Points on a hilly landscape, in no order, each with its height.
From any point a climber takes the steepest step (rise divided by distance) to one of its 4 nearest points. It stops when none of these is higher. Distance is the straight distance between rows; heights are no part of it.
z337 h=303: [  3  -5   0  -6  10 -21  -2   6  -8   5   9 -14  21 -26 -19]
z453 h=377: [  9   0   5   6  -3  17 -15 -27   2   0  -6  14 -15  27  33]
z185 h=620: [ -1  -1   6   0  13  -3 -13  -2   0   4  12   3  10 -18 -14]
z688 h=240: [ 3  9  1  2  5  3  3  4  8 -2  2  6 -4 -1 -4]
z879 h=706: [10  9 -7  5  1 11  6  0  7 -3 -2 10 -8 13 11]
z406 h=499: [ -2   5   7   4  10   3  -8   0   4   0   5   6   2 -10  -9]
z404 h=660: [ 13  10 -10   7   0  16   5  -6   5   1  -6  10 -11  25  19]
z298 h=308: [ -4  13  -8   0 -11   2  31  11   4  -7 -12  -8  -6  10  -4]
z135 h=388: [ -3  10 -21   6 -22  -3  51  31  -7  15 -15 -23   6   9 -36]
z439 h=300: [  3  -5   2  -4  14 -17 -10   5  -6   6  14  -9  20 -26 -18]
z400 h=597: [  7   3  -7   5   0  17  -7 -11   5   1  -2  12 -12  23  22]
z313 h=386: [ -5  -3  -4  -5  -4 -17  18  12 -11   5   0 -22  17 -16 -20]
z517 h=560: [ -3  -8  14  -3   9   6 -30 -14   9 -11   7  17  -7  -6  21]
z92 h=347: [  5  -7  11  -1   6   9 -28 -20   7 -10   3  16 -10   7  33]
z544 h=378: [ 1  3  1  4  6  8 -8  0  7 -3  6 12 -6  1  3]
z161 h=667: [ 12  15 -12   3  -2   7  18   2   8  -7  -8   3  -9  17   9]
z69 h=535: [ -6  -3   9   0  13   3 -18  -5   3   2  11  11   3 -15  -8]
z740 h=309: [  6  -2   6   2   1  13 -22 -23   3  -4  -3  14 -10  20  35]
z153 h=316: [ -1  -1   0  -4   4 -18   9   7  -7   3   3 -17  17 -19 -19]
z533 h=393: [-11  -9  13  -2  12   2 -30 -11   2  -1  12  10   4 -20  -1]
z354 h=381: [  9   5  12   7  -7  20 -14 -33   1  -1 -14  15 -19  34  35]
z173 h=382: [ -4   7   0  -4  -6  -8  21   7  -2  -2  -6 -13   5  -6 -16]
z91 h=387: [ -5  -2   6   2   8   9 -17  -5   6  -4   8  14  -6  -4   3]
z554 h=476: [ -9  -2 -17   0 -16  -8  35  22 -12  12  -8 -25  12  -1 -31]
z584 h=148: [-12   8 -11   1 -20   0  40  16  -2   0 -14 -15  -3   9 -17]
z229 h=628: [  9  16 -12   3  -7   5  27   5   6  -8 -12  -2  -8  17   9]
z920 h=263: [ 0 12  0  1 -1  0 20  7  5 -6 -8 -3 -2  2 -5]
z21 h=152: [ 14  -2  16   0   6   9 -34 -30   4  -9   0  15 -11  13  40]
z99 h=398: [ -6 -10  23  -6  15   0 -38 -17   8 -12  11  16  -1 -19  13]
z926 h=552: [  2  -2   0   3   4  13 -13  -7   5  -3   4  14 -11   9  18]
z65 h=664: [  7   6  -7   4   1  13  -2  -3   8  -1   0  12 -10  15  14]
z392 h=395: [ 15  -6  24  -5  19   5 -49 -22  10 -12  13  24  -7  -7  32]
z407 h=340: [ 0  4  3  2  9  7 -7 -1  6 -2  7 11 -3 -4 -4]
z24 h=353: [ 16   6  22   3  -1  15 -27 -37   1  -3  -9  17 -18  28  41]
z640 h=493: [ -9   6  -5  -1 -10  -7  25  10  -5   1  -9 -17   4  -5 -18]
z374 h=41: [ -9 -18 -18  -7  -6 -27  18  33 -13  10   6 -25  19 -21 -31]
z686 h=409: [ -8   4 -18   4 -20  -4  45  25  -9  14 -12 -23   9   5 -34]
z899 h=417: [ -6   1 -21   3 -16 -10  42  30 -12  16  -7 -26  13   1 -37]
z992 h=685: [  0   3   5   0  10  -2  -4   0  -1   3   7   1   9 -15 -15]
z37 h=383: [  9   3   3   6  -6  21 -11 -25   1   4 -10  14 -16  34  31]
z243 h=332: [  5  -5  28  -5  18   0 -47 -19   9 -14  12  21  -3 -17  24]
z218 h=478: [  8   2  -2   6  -3  19  -9 -21   3   1  -6  14 -15  28  29]
z481 h=490: [ -7  -8  13  -3  10   5 -28 -13   7  -7   9  16  -6 -10  13]
z991 h=369: [-10   7 -18   5 -22  -2  44  24  -6  10 -13 -19   5   7 -29]
z186 h=503: [ 6  9 -3  3  4  5  8  5  7 -4 -1  6 -6  5  1]
z934 h=634: [-13   0  -8  -2 -13 -10  30  14  -8   6  -8 -21  10  -6 -23]
z514 h=351: [-12   3 -12   2 -19  -2  38  19  -6   8 -10 -19   3   4 -26]
z436 h=234: [ -6  -8 -21  -4 -13 -20  29  30 -14  13  -1 -27  17  -8 -34]
z871 h=488: [ -8  -9  10   0  13  -1 -26  -7  -1   4  16   4  10 -24 -10]
z58 h=525: [ 15   9  22   5  -5  18 -20 -37   1  -3 -14  18 -21  36  39]
z569 h=252: [  0  10   5   0   5  -4   9   3   2  -2   0  -4   3  -9 -14]
z549 h=467: [  3  -6  18  -5  12   3 -37 -21   7 -13   7  18  -7  -2  31]
z129 h=103: [-12 -21 -15 -12  -4 -36  12  42 -13  11   8 -21  19 -30 -38]
z34 h=60: [-10 -16 -17  -6  -8 -27  19  30 -14  10   4 -26  18 -18 -29]
z414 h=461: [  2  -7  11  -3   7   6 -30 -17   8 -12   6  16 -11   0  29]
z886 h=191: [ -8 -19 -10 -11   2 -33   7  28 -13   2  11 -23  19 -29 -27]
z479 h=460: [  3  -3   1   1   2  13 -17 -14   4  -5   1  14 -11  15  26]
z691 h=274: [ -6 -10  -9  -7  -3 -24  13  18 -13   4   4 -23  20 -22 -22]

Call two points neighbours if one is among the 4 nearest of the other. Go from one point of each pair to the other, from neighbour to neighbour, staying as high as possible. Name the lowest point that can't be avoided.
z58 / z992 | z544
z517 / z992 | z533
z58 / z879 | z37

Two climbers start at each pair of points below. Name the first point that both come to, or write never.
z91 / z92 | never
z407 / z533 | z992
z337 / z436 | z934
z691 / z298 | never
z218 / z926 | z65
